Points, in no order, along strands that fork, close into loops and pass close to each other.
(in the rows, 128 means zero)
Two points are linked if the straight distance between their rows is under 126. Some points are linked to none.
q_267: [195 120 192 192 130  98 165 120 116 165 147 101 125  90  93 166 125 121
 140 171 122 133 108 126 123 146 161]
q_26: [150 114 107 166 107 120 158 131 120 124 137 123 118 139 132 136 106 145
 161 111 130 113 145 134 131  84 118]
q_341: [ 90 102 128 112 141 154 121 159 101 115 114 133 124 149 198  87 142  88
 132  82 131 161  99  98 104 132 131]
q_431: [125 140 150  88 175 151  99 140 150 146 145 129 100 195 184 134 115  94
 133 123 167 122  88 129  68 107  84]
q_249: [102 111 133 112 108 147 131 161  55 119  70 185 156 133 145  67 159 106
 100  70 133 180 169 131 106 103 143]
q_691: [128 116  78 173 110  88 170 106  89  79  94 131 134 135 117 115 127 132
 103 115 104 155 181 171 158 102 158]
q_511: [ 86 147 114  54 184 140 124 163 133 114 110 114 117 138 191 101 147  90
 109 110 140 136  87 120 121 117 143]
q_160: [141 105 184 163  60 160 125 161  97 160 157 168 148 134 100 119 142 150
 134 118 120 132 150 104 105 124 171]
q_513: [111 111 119 120 165 130 124 119 124 112 136 171 122 168 107 134 106 123
 159  83 187  96 115 124  87  82 117]
q_208: [167 107 103 123 145  73 113 120 145 155 153  81  84 117  63 149 131 168
 143 148 104 110 126 134 170 133  93]
q_475: [122 105 111 160 101  95  95 100 143 114 132 117 108 135  77 114 152 130
  98 116 115 135 120 169 193  96 129]
q_617: [154  99  96 136 145  82 123 145 136 147 148  76 111  88 123 153 130 146
 154 143 119 104 106 108 175 150 132]
q_767: [ 90  89 139 183 114 148 116 144 111 135 148 111 119 120 165 161 111  97
 141  97 151 153 127 115 118 148 139]
q_516: [175 156 157 155  97 142 145 154 145 130 153  99 128 114 126 117 134 159
 160 143  91 132 126 104 127 157 110]
q_454: [ 94 176 107  87 213 150  92 119 169 141 153  93 129 171 149 142  85 115
 161 126 167  94 101 129 106 161 124]
q_425: [107 126 176 128  91 153 107 158 113 107 148 155 134 143 101 102 153 128
 114  89 132 142 143 118 115 106 165]
q_162: [125  68 138  98  84 168 131 152  93 152 133 163 137 136 191  95 178 117
 143 146  92 165  80  70  98 179 145]
q_477: [153 138 151 156  63 153 109 159  97 153 125 103 159 116  90  83 163 158
 108 133  88 142 143 140 167 167 197]
q_863: [105 158 175 108 113 137 107 143 114  96 104 149 138 120  90  72 155 108
  65  91 142 161 157 161 140 100 161]
q_458: [142 150 149  83 157 131 103 156 155 102 153 140 110 179 143 133 131 142
 137 131 143 112 112 116  95 114  80]
q_699: [186 122 146 155 106  96 159 110 128 148 134  91 107 101  57  98 161 145
 116 162  60 140 111 142 180 136 161]
q_176: [116 136  92  83 121 107 141 144 142  77 126 124 115 175 195 116 139 130
 106 137  92 133 155 107 140 111 121]
q_878: [113 119  89 106 147  85 119  90 137 106 131 148 106 161  57 158 110 170
 132 124 150 110 150 178 138  72  97]
q_390: [152 138 141 105 157 114 103 145 162 121 177 133 121 153 113 141 126 160
 143 126 136  91 127  78 104 140  83]
q_297: [160 116 187 172 115 144 165 161 136 175 134 150 159  62 149 185 125  96
 105 134 118 120 122  97  94 191 144]
q_746: [128 119 158 158 136 156 135 141 165 147 145 149 155  83 172 213 120  94
  94 123 133 112 122  92  82 199 102]
q_400: [134 162 154  93 135 106  92 116 150  96  92 160 132  97  58  71 158 103
  57 113 140 147 134 166 166 119 134]
q_444: [134  97 153 131  90 154 137 169  93 156 146 135 159 110 176 114 168 143
 127 157  83 136 111  77 131 173 192]
q_298: [131 163  88 105 157 117 133 139 131  85  87 113 114 143 127 107 114 110
 133 103 163 140 145 173 137 103  98]
q_151: [182 141 165 178 128 115 175 124 145 146 171  92 112 105 106 151 111 144
 144 162  96 118 127  97 127 150 134]
q_357: [ 93 164  99 141 138 141 120  87 158  98 150  74 108 161 101 133  94 125
 146 122 134 126 137 165 156 141 150]
q_765: [ 97 133 112  72 129 138 114 166 112  93 124 124 152  92 155  96 188 149
 122 129 103 124  95 104 152 145 169]
q_923: [101 107 105 114 127 111 137 106  86  81  53 192 153 101 118 137 133 150
 112 111 168 146 144 171 116  53 123]
q_222: [179 108 166 167 106 109 163 135 142 193 139 126 122 121 184 195 110 107
 119 174 121 116 161  78 107 120 107]
q_45: [ 98 163 128  49 159 148 126 173 119 102  87 121 146 117 188  83 181 110
  88 125 119 149 103 115 136 121 151]
q_571: [163  94 174 188  67 123 132 125  94 167 134 154 148 120  68 125 144 156
 125 124 122 127 136 133 136  76 174]
q_761: [117 149  66  99 153 130 132 123 135  97 106 131 112 186 147 137  98 122
 165 131 153 128 141 176 117 107 110]
q_628: [107 148 129 148 162 110 169  91 146 143 174  92 152  71 142 189 107 143
 132 183 109  65  97  94 140 172 158]
q_814: [ 70 165 126  74 199 145 112 140 150 123 138  90 124 134 152 116 120 102
 129 102 153 105  84 120 123 127 157]
q_835: [ 86 130 101 163 134 158 110 123 125 110 147  91 118 158 172 154  90 106
 162 117 148 138 123 146 129 151 154]
q_405: [118 142  65 121 162 114  92  90 145 193 162  87 117 165  71 154  59 158
 199 151 136 108 173 157 125 172  90]
q_242: [164  99 143 153 107 112 132 130 145 176 164 140 121 143 167 186 102 145
 142 155 136 100 155  81 101  99  77]
q_313: [188 102 207 184 120 120 156 153 110 184 135 146 150  76 108 172 127 107
 129 156 129 135 116 110  98 171 167]
q_989: [121 124 142 109 141 139 116 148 115 117 107 174 137 133  98 115 140 133
 136  79 179 117 117 130  96  53  98]
q_640: [105  81 138  89  82 194 119 165  70 164 114 172 145 151 136  74 175 125
 147 116 128 195 109  90  93 172 151]
q_802: [118 150 101  85 167  77 119  66 166  94  96 134  84 120  37 110 121 124
  87 130 128 130 152 175 163 121  71]
q_514: [125 148 141 128 140 123 154 123 139 128 173 100 159  68 163 158 135 166
 145 173  97  68  82  84 134 168 126]
q_589: [179 142 168 162  81 160 134 151 137 133 149 129 140 137 170 116 119 133
 149 137 102 124 122 107  97 145  96]
q_14: [120 137  58 154 115 100 174  68 115  92  89 126 118 136  98 122 102 147
 125 126 121 139 191 180 157  88 122]
q_272: [110  93 113 124 118 146 130 159  85 113  90 159 131 160 180  85 151 100
 130  79 136 160 139 115 107  90 117]
q_85: [119 153 122  94 146  92 151 104 103  76  47 177 138  93 148 130 103 137
 108 156 179 161 175 158 116  64  86]
q_800: [133 119  68 177 115 106 166  29 135 139  99 133 114 142  49 117  95 135
 136 127 113 111 143 200 167  73 121]
q_578: [136 159 125 169 129 143 132 108 153 139 165  87 111 151 134 171  69 139
 169 134 136 116 147 129 110 156  75]
q_487: [124 176 133  99 177  95 133  80 154  82  80 140 102  99  71  90 107  96
  70 130 161 146 142 182 154 124 111]
q_931: [110 115 135 100 154 168 103 102 152 140 137 134 114 177 213 117 103  71
 135 118 156 122  74 109  66 139  99]
q_462: [131 154 155 106 112 148 141 163  74  98  54 195 165 124 162  67 148 110
  83 116 136 183 175 149  99  99 127]
q_268: [121 114  63 138 139  97 123  41 142 132 112 145 124 150  45 154  94 168
 149 128 142  99 128 201 146  63 102]
q_126: [134 114 168 117 139 154  72 168 145 157 161 150 131 119 125 158 156 141
 138 123 157 118 117  60 105 162 108]
q_157: [ 94  85  94 148 119 103 139 108  81  76  85 172 146 134 116 118 138 121
 105  93 148 154 152 168 137  69 156]
q_779: [128 143  84 156 151 138 110 102 148 161 152  94 113 161 117 171  62 141
 198 140 157 116 148 162 123 149  89]
q_681: [136 173 126 130 115 139 165 130 145  72 141  89 119 128 140  97 118 149
 143 128  74 134 118 138 132 158 124]
q_468: [167 104 144 190  67 109 143  97 103 156 113 155 154 112  62 108 151 160
 104 126  97 127 134 165 169  50 153]
q_780: [138 146 157 167 124 154 122 119 167 128 157 118 138 132 183 166  87 107
 133 132 132 105 120 105  92 169  82]
q_376: [164 137 142 163  77 122 143 129 115 126 126  97 135 104  78  79 154 151
 108 130  64 148 146 149 176 141 164]
q_936: [108  74 142 199 109 116 109 124 107 143 155 102 113 113 125 164 129 116
 124 111 142 142 117 132 154 132 167]
q_611: [153 135 145 154 147 103 190 112 161 183 133 101 126 113 176 221  82  85
 118 181 121 105 153  88 120 155 145]
q_434: [102 122 107 125 148 104  86 129 143 122 165  70 122  91 116 145 146 147
 133 127 120  99  85 124 181 148 143]
q_102: [164 120 118 139 125  93 118 131 136 179 158  93 102 121  60 158 120 189
 156 136 120 110 152 121 134 115  53]
q_716: [136 133 146 112 105 159 120 158 126 151 148 122 163  81 170 137 171 164
 140 184  94  88  90  69 130 175 148]
q_225: [142  97 109 165 105 135 160 133 117 130 129 113 141 149 226 104 104  92
 134 122  91 114 106  97 110 155 151]
q_910: [115 136  84  90 172 134 122 109 142 124 136 166 125 211 129 143  83 118
 183 130 181 100 134 150  90 101 117]
q_353: [ 86 102 140  97 155 160  94 118 146 145 144 128 128 120 221 143 127  86
 123 124 137 122  70  80  87 169  93]
q_397: [110 132 162  68 113 191  99 180  97 148 105 153 138 131 128  72 178 114
 130 110 143 169  95 109 102 157 155]
q_764: [151 127 107 110  96 128 121 168 100  91  84 158 134 122 118 104 176 146
 114 145 122 160 172 141 153 120 138]
q_967: [110 133 119 144 156 125 178  95 162 162 153 114 150  92 183 222  87 102
 121 178 113  78 121  94 115 181 167]
q_373: [123 181 116 124 155 116 144 106 133  66  72 121 116 115  87  97 106 102
 105 120 163 164 148 207 139 104 109]
q_759: [162 164 144  64 129 140 125 166 150 103 103 164 125 158 146  87 157 125
 114 133 130 132 134 115 103 102  94]
q_320: [125 120 108  80 125 111 126 163 142  95 139 131 125 129 163 116 156 143
 130 135 100 107 113  87 143 135 144]
q_605: [133 113 139 136  74 178 114 172  71 180 121 117 172 106 142  95 158 153
 128 138  95 137 119 101 140 201 211]
q_491: [138  80 138 199  98 103  96 116 128 163 146 107 118 113  95 127 150 111
 107 116 113 135 103 141 196 114 157]
q_446: [ 98 158  73 137 142 141 106  41 168 144 136  97  99 163  53 111  91 120
 159 122 124 118 166 177 170 133 134]
q_993: [ 63  97 157 111 140 164 111 137 120 143 153 130 140  73 178 153 149 103
 134 109 141 138  74  71 103 186 127]
q_428: [126 138  79  81 165  80 109 110 158 104 132  86  83 121  59 121 126 159
 125 124 110 115 127 157 168 145  80]
q_362: [141 181 160  69 147 134 153 158 133  90  83 183 127 134 144  89 138 102
  85 131 153 152 159 140  98  89 119]
q_309: [106 118 110 120 110  88  94 102 137 110 119 140 112 138  66 136 143 154
  99 115 142 129 158 163 165  50  96]

A tip is a point with one link. Name the tips that can be reached along the links from each point below, in the order of the rows.
q_444 => q_699, q_242, q_397
q_362 => q_454, q_176, q_126, q_993
q_157 => q_85, q_446
q_571 => q_989, q_468, q_434, q_102

A fork is a point with three links, a tip a point with one. Leave the first point through the second and follow the links. Name the first fork or tip that comes.
q_759 / q_362 => q_511
q_487 / q_373 => q_989
q_341 / q_272 => q_458
q_309 / q_878 => q_85
q_878 / q_309 => q_446

Name the points in between on the shortest way along the links from the first point to the second, in order.
q_814 / q_353 => q_511, q_341, q_272, q_249, q_462, q_362, q_759, q_458, q_431, q_931
q_208 / q_571 => q_428, q_802, q_487, q_400, q_863, q_425, q_160
q_989 / q_428 => q_513, q_910, q_761, q_298, q_373, q_487, q_802
q_640 / q_611 => q_162, q_444, q_716, q_514, q_628, q_967
q_357 / q_14 => q_835, q_767, q_936, q_491, q_475, q_309, q_878, q_268, q_800
q_699 / q_628 => q_376, q_477, q_605, q_444, q_716, q_514
